The views of a scene show one set of named points, each view turned or mirrored, and shifted as a whole, with a little noise and some points left out.

Scene 1
View 1
govut: [ 25 -13  22   7 -14  17  14   0  -1  38 -23 -40 -19   9   7 -14  28   2
  19   0   4   7  22 -22  -9  12 -53 -31   2 -37 -16 -23  -5  -9  15  22
 -12   0 -20  17 -14   6  -8  -9 -36   1  12 -15 -17   4 -45  19  13  16
 -37  14  38  -8  -3  17  15 -42  -4 -16  18  22  20  14  -5   9  30  23
   9]
konef: [-13  -7  14  20  -2   4  -4  -1  23  17  -9 -29 -16  12  -5  14   3  -5
   5  26 -12  27  -9  -6 -13  27 -12 -10  13 -13 -33 -23 -16  15  -5  28
  19  12 -21  -6 -25 -14  -9 -26   4  -8  45   9 -24 -13 -47   1  -3 -17
  -7   8  16  44  -7 -14  14 -11 -23   4   5 -13  14   6  23 -22  38   6
   8]
bazi: [  2 -10  18   4   3  12   0 -11   0  15 -23 -20  -2  13   8   2  13   2
   3  10  -6   5   2  -7   3   8 -13 -18   3 -26 -14 -19  -7  -1   5  20
   2  -1  -7  -1 -15   1  -7  -7   3 -10  31 -13 -21  -4 -34   3   3 -10
 -25  15  25  15  -3   3   6 -25  -3  -1  10  13  16   4  -1  -4  33  16
  12]
sipa: [ -2 -12  24   4 -18  15   7   3  -1  34 -16 -38 -21   2  10  -5   7 -11
  27  16  -1  18   1 -15 -20  19 -35 -30   3 -21 -32 -22 -16   0   5  28
  -2   8 -13  -2 -17 -14  -6 -31 -14   8  27   8 -30   0 -55  13   5  -7
 -17   7  37  30  -9   0  22 -27 -10  -1   3   8  12   9  15 -13  27  13
  10]
Vig: [  5 -10  21   7 -13  16   5  -5   7  29 -20 -34 -17   7   7   2  16  -7
  16  14  -1  11   6 -16 -10  14 -37 -25   7 -28 -21 -22 -12  -4   6  25
   1   2 -19   6 -18  -7  -8 -19 -19   1  25  -3 -21  -2 -46  13  12   0
 -22  13  33  18  -4   4  17 -26  -9  -6  10  11  16  13   8  -5  28  15
   9]
Dega: [-10  -8  21  -9  -8  13   0  -8 -11  23 -25 -26  -4   2  16  -3   7  -8
  23  17   5   6  -6  -6  -6  14 -12 -30  -2 -26 -21 -20 -20  -1   0  25
  -3   4   2  -8 -14 -14  -3 -23   1   3  34  -3 -26   2 -41   5   1 -10
 -20   8  36  32 -10  -3  18 -26   2   8   2  14   3   1   5 -12  20   7
  14]
romu: [ -9 -12  17  -4   3  10  -5 -13  -5  12 -21 -13   4  14  12   1  10  -4
   5  14  -4   4  -2  -2   1  10  -4 -17   3 -26 -12 -18 -14   2  -4  19
   5   1   1  -5 -18  -5  -8 -15  14  -7  41  -7 -20  -2 -33  -3  -2 -19
 -21  12  28  26  -8   1   4 -20  -3   8   9  16   3   1   0  -8  30  10
  16]
lal: [  7 -13  16  20  -5  13   6  -1  16  28 -17 -37 -18  11  -1   4  13   0
   7  16  -7  20   7 -16 -10  18 -37 -16  11 -21 -25 -21 -10   4   8  29
   9   6 -25   5 -22  -2  -7 -19 -21  -5  27   0 -19  -7 -49  12   6   1
 -21  13  26  21  -5   4  17 -27 -15  -6  10   3  20  15  15  -6  35  15
   8]
gefe: [ 15  -9  17   8   9  11  -2 -16  10  11 -29 -16   6  21   4   7  23  11
  -8   4  -8   2  11  -9  13   6 -21 -14   5 -36  -6 -17   0   0   5  18
   1  -6 -15  14 -15  13 -11   4  -3 -15  29 -23 -14  -3 -26   3   6  -2
 -31  19  20  -5  -2  16  -5 -29  -5 -14  24  20  20   6  -9   8  33  27
  11]
lek: [ 15 -10  17   6   1  14   2 -15   4  13 -29 -18   3  17   9   3  23  10
  -3   2  -5  -2  12 -10   8   3 -21 -17   2 -33  -7 -20  -3  -2   9  15
   3  -2 -13  10 -13  13  -8   2  -7 -11  31 -26 -16  -3 -29   3   4   0
 -36  21  24  -4  -2  15  -2 -29  -3 -13  21  23  20   5 -11   4  35  24
  12]
nati: [ -9 -10  22 -15 -10  13   2  -8 -27  22 -28 -26  -3   4  23  -9  10  -5
  26  12   2   0   0  -6  -7  12 -12 -31 -10 -28 -18 -22 -20  -8   1  21
 -11   3   6  -9  -9 -12  -3 -21   5   4  32  -6 -29   4 -37   3   5 -15
 -20   5  41  26 -12   0  14 -30   7   5   4  23   0   1  -2 -10  15  11
  15]
Zako: [-27  -8  27 -22 -19  12  -2  -4 -34  27 -24 -25  -3  -5  29 -10   0 -20
  37  20   5   1 -14  -3 -20  15  -2 -36  -6 -18 -27 -19 -34  -5  -5  22
  -8  11  14 -22 -13 -25   0 -42  13  11  38   9 -35   5 -49   1  -4 -24
  -9  -1  44  57 -20 -12  28 -24   5  20  -8  10  -6  -3  14 -23  14  -2
  18]
View 2
nati: [-12   4   8  -8  -4 -12  15  -1 -47  -1  14 -15 -17  -6   7 -24  -4   3
 -17  -4  -5 -16  17   8   2   1  10  -2  -3  10  19  -8  -5 -50  16  -3
 -13  -4  -1  -2   3  -9  13  -5 -11  42  -1  13 -30  -2 -13   3  -7 -18
   0   4 -12  -8 -19  14   1  -5 -13   4 -12  26   9 -11 -34  -4  -4   8
   8]
lek: [-29 -33   6 -11 -16  14  -1  -9 -24  -7 -10 -10   8 -16   0 -32  -3  -9
 -33  -1  10 -11  26   2   7 -14  14  -7   6   4 -10  -7 -25 -42   7 -28
   4  -3  -5  14  13   1  20  -1  23  10   1  30  -7  -3 -24 -14  -1 -15
 -11   8 -16 -10   1   0  -8  -7 -10  13 -15  22   9 -11 -38 -15  -1   6
  15]
Dega: [-10   3  -1  -2 -10  -9  11  -5 -39  -1  14 -15 -17   3  10 -17   2   3
 -15  -6  -5  -8  14   5  -3  -8  10  -8  -1  10  16 -13  -9 -46   8  -6
  -5  -8  -8   3  15  -8  13   1 -14  37   2  14 -28  -9  -9   6 -12 -13
   5   5  -9 -12 -24  12   5  -6 -10   7  -5  27   0 -11 -38  -5  -8  10
  12]
Vig: [-23 -13   0   4 -17   5   7  -9 -30  -8   6 -16   0   3  20 -15   4  -7
 -23  -5  -2 -11  14   7 -17 -27  17  -7  -1  11  13  -7 -25 -48  -1 -21
   4  -7 -14  15  21  -4  13   2  -3  27   7  14 -30 -15 -15  -7  -6 -16
   6   5 -15 -20 -21   1  -5  -8   3  13  12  25  -1  -5 -45 -12  -3   1
   7]
lal: [-22 -15  -5   6 -28   9   2 -11 -22  -5   2 -19   3   7  19  -8   2  -5
 -22   3  -2  -6  16   1 -20 -33  19  -9  -1   4   5 -11 -29 -42  -6 -24
  13  -7 -20  22  27   2  14   7   1  22  13  18 -18 -16 -16  -6  -1 -11
   4   6 -14 -22 -23   0   4  -8   4  15  14  24  -4   0 -55 -10  -6  -1
  13]
gefe: [-30 -35   6  -9 -17  17  -5  -6 -19 -10 -12  -9   6 -21  -3 -31  -1  -8
 -33   0  11  -9  26   1   8 -15   8  -9   7   4  -9  -8 -23 -36   5 -28
   5  -2  -6  18  10   0  27   0  26   5  12  28  -4  -1 -25 -16   1  -6
 -14  11 -16 -12   2   0  -4  -8 -13  12 -13  18  11  -9 -40 -18   0   2
  19]
romu: [-10  -7  -1 -13 -11  -3   9  -5 -29   4  10 -10 -15  -8  -6 -25  -3   4
 -12  -4  -2  -3  18   1   7  -7   4  -9  -2   5  10 -15  -8 -32  11 -12
  -5  -9  -7   6  16   0  16   6  -3  23   8  19  -7  -1  -4   0 -10  -4
  -5   5 -11 -11 -16  10  10  -4 -19   4 -18  22  -1 -17 -41  -6 -10  12
  15]
Zako: [  7  36  -2  -8   5 -32  29   1 -57   7  31 -16 -41   2  -3 -17  -3  14
   2 -10 -19 -10   6   5   3  13   3  -5  -8  13  36 -15   8 -45  24  14
 -19  -9  -1 -16   7 -11   4  -3 -38  61  -2   2 -36  -6   6  19 -18  -9
  11   4 -12  -8 -39  24  13   0 -14  -2 -13  32  -1 -19 -29   4 -10  20
   4]
sipa: [-16   4  -4   6 -21  -4  13  -9 -33  -5  12 -18 -11  10  27  -7   6  -3
 -19  -2  -8 -12  14   8 -21 -26  18  -2  -2   8  16 -11 -25 -48  -2 -12
   3  -9 -13  13  22  -7  10   3 -14  39   4  10 -36 -18 -11   5  -7 -17
  14   2 -13 -20 -33   2   3  -7   5  15  15  29  -3  -1 -45  -7  -7   3
   8]
konef: [ -2   2 -14   5 -31   9   6 -12 -20   4  12 -16 -17   8   4   2   0   9
  -2  -6  -4   6  10  -8 -18 -28   8 -12 -10  -4  16 -23 -19 -24  -3 -21
  11 -20 -25  15  42   8  12  18 -14  20  18  11  -2 -14   5   3 -13   3
   3   5  -8 -24 -32   3  18  -6  -5  12   2  21 -21  -8 -63  -3 -14  11
  13]
bazi: [-17 -16   1  -6 -15   6   3  -8 -25  -2   4 -10  -5 -12  -1 -22  -3  -3
 -20  -5   4  -7  22   1   6 -12   9  -8   0   5   4 -12 -18 -39   7 -19
   1  -6 -10  12  15   2  17   0   7  18   9  21  -6  -6 -15  -5  -5  -8
  -6   9 -14 -15 -11   5   4  -5 -11   7  -8  21   3 -10 -43  -8  -6   7
  13]
View 3
bazi: [ -9   0  20  -8 -20  10   6 -12 -10  -6   2  28  -6 -25  24  -5 -17   1
   3   0 -13 -15  10   1  19  23   7   6   2  25  -1 -15   6  13  10   6
   6   3 -10  10  -3  -8   6   5  -9   0 -28  -5  -6  12  14   2  -5   3
  25 -17  20  -4   4   0  -4   6  -6   5 -12  -9   2 -12 -34  -2   2   0
  -7]
romu: [ -8  -6   8   6   0  14   5  -7 -19  -7   4  36  -5 -38  10  -3 -28   5
   8   5  -6 -11  14  -8  20  26  -2 -11   6  16   1 -14   7  15  13 -13
  16  13 -10  20  -7   0  -5   3  -8  18 -16  -3  -7  26  15   1 -10  12
  26 -11  28   5  -1   7   1   1  -8   3   1 -18   7  10 -33   1  -4  -8
   8]
nati: [ -9   2  22  -7   4  13  -1 -13  -6 -17  -2  21  -1 -28  18   9 -30  -3
  23   2 -12 -18  20   6  25  22  -5  -3  -2  27  -1 -14   3  13  17 -11
  15   6  -6  25  -9   9  10  -8  12  -1 -22  -9 -18  10  15 -18 -19  19
  22  -4  26   6 -12  -4   4  -1  -7   8  -4 -11  -4 -10 -27  -3   7  -8
 -12]
sipa: [ -4   6  17  -9  -5  33  -2   2 -25 -26 -12   9 -12 -32  30  12 -16  17
  27  -5 -21 -17  -2  15  41  29   9   3   0  17 -22 -25  -2  13  17   6
   1  -6   1  27  -7   2  10  -1   3   0 -37 -13 -11  10  16  -1  -9  12
  22 -12  43 -18  -6   8  -2   8 -10  11  -1 -19 -15 -12 -40  14  16   1
 -33]
Dega: [ -5   3  15  -4  -1  20   3  -6 -16 -15  -5  20  -6 -31  18   6 -30   7
  20   0 -13 -17  13   6  28  27   3  -3  -2  17 -11 -21   3  14  18  -6
  10   3  -6  25  -6   5   6  -4   2   6 -25  -7 -14  16  14 -10 -14  15
  22  -6  33  -4  -8   3   5   5 -10   6  -5 -15  -5  -6 -31   4   8  -4
 -15]
konef: [ -3  -1  -3   4  -5  30   8   9 -39 -15  -2  31 -14 -40  23   0 -17  25
   3  -5 -12 -12  -5   1  33  36  13  -7   5   9 -21 -21   9  13  11   9
  -4  -1 -12  21  -1  -9 -13  18 -25  25 -27  -7  -1  23  12  26   4   4
  27 -18  45 -18   4  21  -7  14 -14   7   6 -25   3  16 -40  18   3   7
 -15]
lek: [-16  -1  33 -17 -37   6   3  -6   3  -6   7  27  -3 -17  28 -20 -11  -7
  -2  -4 -17 -16   6   2  13  20  12  16   4  27   4 -11   5  16  12  16
   7   4 -11  -1   1 -14   9   8 -12 -15 -34 -10  -7   0  10   2   0  -8
  22 -17   7  -4  13  -9   2   6  -2   4 -27  -1   2 -23 -26 -10  -2   2
  -8]
Zako: [ -3   0   4   3  27  25   0  -7 -26 -28  -9  16  -2 -41   6  29 -39  11
  36   5  -7 -14  26   4  38  28 -13 -15   1  15 -14 -14   1  14  22 -28
  17   4  -4  46 -12  17   5 -16  12  17 -10  -8 -22  26  19 -22 -22  34
  21  -4  46   5 -22   7   9  -3 -13   6   9 -23  -9   6 -35   9  13 -16
 -14]
lal: [-10   5  21 -12 -23  26   2   3 -21 -16  -8  18 -15 -29  37  -3  -5  18
  12 -10 -20 -14  -7  12  32  29  12   8   1  16 -21 -25   4  14  18  22
  -2  -6  -6  13  -1 -12   3  13 -15   0 -39  -9  -5   3  12  15   0   0
  24 -17  36 -24   8   8  -8  11 -10  10 -10 -12  -8 -12 -40  16   9  11
 -32]
Vig: [ -9   4  22 -16 -20  26  -1  -2 -16 -17  -6  15  -9 -26  31   6 -11   9
  18  -9 -16 -16  -1  13  35  29  12   8  -4  17 -13 -22   4  15  16  14
   3  -7  -2  14   0  -3  13   5  -3  -3 -38 -12 -10   4  16   4  -5   2
  23 -13  36 -16  -1   5   0  10  -8  10 -12 -13 -12 -17 -36  10  13   5
 -29]
gefe: [-15  -3  35 -15 -41   1   1  -9  -1   0  10  33  -3 -17  31 -24  -6  -3
  -9  -4 -16 -16   5   2   9  20  13  14   1  28   6 -13   5  17  13  20
   9   8 -15  -4   2 -18   7  11 -14 -10 -41 -11  -1   0  11   6  -1 -13
  23 -15   8  -7  12  -6  -3   8  -1   4 -24  -1   6 -23 -27 -11  -2   4
  -5]
govut: [-15  10  42 -30 -35  21  -4  -5   2 -17 -10   7  -9 -17  46   1  -3   2
  23 -13 -25 -19   1  20  31  23  15  21  -6  30  -6 -23  -3  17  19  25
   1  -8   1   6  -2  -8  23   4   6 -26 -55 -17 -16 -13  12  -8  -1  -3
  23 -10  18 -23   0  -5  -1   9   1  15 -26   0 -19 -43 -33  -3  15   6
 -40]
View 4
bazi: [-20 -20   6 -19 -11 -17   4   1  10  -5 -25  13  21  -5  10  -9   2   2
 -27  -4 -11  -9  -6 -15 -13  -8   6   4   9  -4  21  -2   0   4  13  21
  -6   1   6  -1 -10 -11   6  -2  17 -17   0  -1  16  16   1   6   6   7
 -10   0   4  17 -13  15  -4  12  23  -5   4  -7   3  12  16   3 -16 -21
  -2]
gefe: [-13 -24   9 -31 -13   2   4  -8   2  -2 -30  14  17   1  15 -28 -14   1
 -25 -18 -25 -13  10  -3 -14   1   1   3   3 -10  21  -3  -6  13  14  14
 -14  -1  21  -4  -5 -15   0  -3  19 -10   0  -7   7  20   0   9   0   4
 -14  -7  10  26 -17  12  -7  15  11   0   4 -14   4   6  13  -8 -13 -30
  -7]
Zako: [ -9  -9  15   2  -4 -62  -7  20   9  -7  -6   7  25 -15   6  31  38   4
 -30  22   6  -2 -41 -43 -19 -23  16   5  20  14  25  -8 -12 -27   7  45
   6  -1 -21  -2 -26   0   7  -2  12 -22  11  16  29   3  25   4  23  20
   0   6 -17   6  13  25 -13   0  39 -26   1  16  -7  19  38  34 -21  -8
   1]
romu: [-17 -17   7 -11  -3 -26   5   8   9  -8 -20  18  19  -6   9  -4  14   4
 -27   6  -9  -2 -14 -20  -6 -10   7   8   8  -5  14   0  -1  -1  12  18
  -8   4  -4   1 -13 -12   9   1  17 -15   2   4  13  12   9   9   9   6
  -6   1  -4  13  -6  19  -9   6  24 -12   0  -2  -4  10  18  13 -19 -12
   1]
govut: [ -2 -35  14 -42 -34  -3  -7 -12   6   4 -19   6  19   7   9 -12 -16  -4
 -33 -27 -14 -23   4 -13 -50  -3  11  -8   9  12  40 -18 -23   1   6  47
   1 -14  24 -11 -23   2 -12 -13  23 -21  18  -8  33  24   6   2  11  12
 -24  -3  34  26 -12   4  -2  24  20 -17  10   8  17  14  33  -9  -1 -35
 -15]
Dega: [-12 -21  13 -11 -12 -35   0   8  11  -3 -16   8  20 -11   6   7  17   1
 -24   5  -3  -8 -20 -26 -23 -13  12   3  11  11  24  -3  -8  -9  10  35
   2  -3  -4  -5 -18  -5   3  -5  16 -17  10   7  26  10  13   5  14  12
 -10   6  -1  11  -1  19 -11   6  32 -20   0   7  -2  14  27  13 -16 -18
  -2]
lek: [-12 -21   9 -23 -10 -10   4  -1   4  -6 -23  16  21  -1  10 -18  -1   0
 -26  -7 -17 -11  -2 -11 -13  -2   4   6   9 -11  18  -2  -7   8  10  18
 -11  -2  13  -2 -11 -11   1   1  16 -14   2  -3  10  19   6   9   7   5
  -9  -1   2  19 -11  18  -7  10  14  -3   4 -10   3  11  16   3 -13 -23
  -4]
konef: [-37 -11  -2 -15  -5 -36  28   8  27 -13 -24  19  -2 -16  12  -1   1   1
 -32   5   9 -12 -27 -13  -7 -15  23  -5 -14  12  26   7  29 -11  31  24
   7  12 -18  -1 -13  -8  17  -9  13  -7  18   5  42  16   2   6   9  -1
 -25  12  19  -3 -10  17 -19  17  53  -2  -9   6  -6  27   9  16 -14 -10
  14]
Vig: [-10 -28  12 -30 -30 -21   1  -1  12   0 -18   8  20   1   6   1  -1  -1
 -31 -15   0 -19  -8 -19 -43  -8  21  -5   7  17  40 -15 -12  -7   7  48
   8  -9   6 -12 -28   3  -5 -10  20 -20  19   0  39  19   9   1  14  13
 -22   5  25  16  -6  10  -7  21  33 -14   9  14  11  19  34   3  -4 -30
  -9]
sipa: [-13 -25   8 -21 -22 -32   6   4  18  -4 -12   7  12  -8   7   9   6   5
 -30  -7   4 -15 -19 -23 -36 -15  22  -8   2  21  38 -10  -9 -16  13  45
  10  -1  -1 -10 -27   1   3 -11  16 -19  21   5  43  18  12   5  17  10
 -24   6  20   9   0  14 -11  17  42 -14   3  12   3  22  33  10  -9 -22
  -3]

Which points are out of place in each view (at most two, in the order of its rows)? Write - if all are in place.
view 1 | -
view 2 | Zako
view 3 | romu
view 4 | lek, Vig
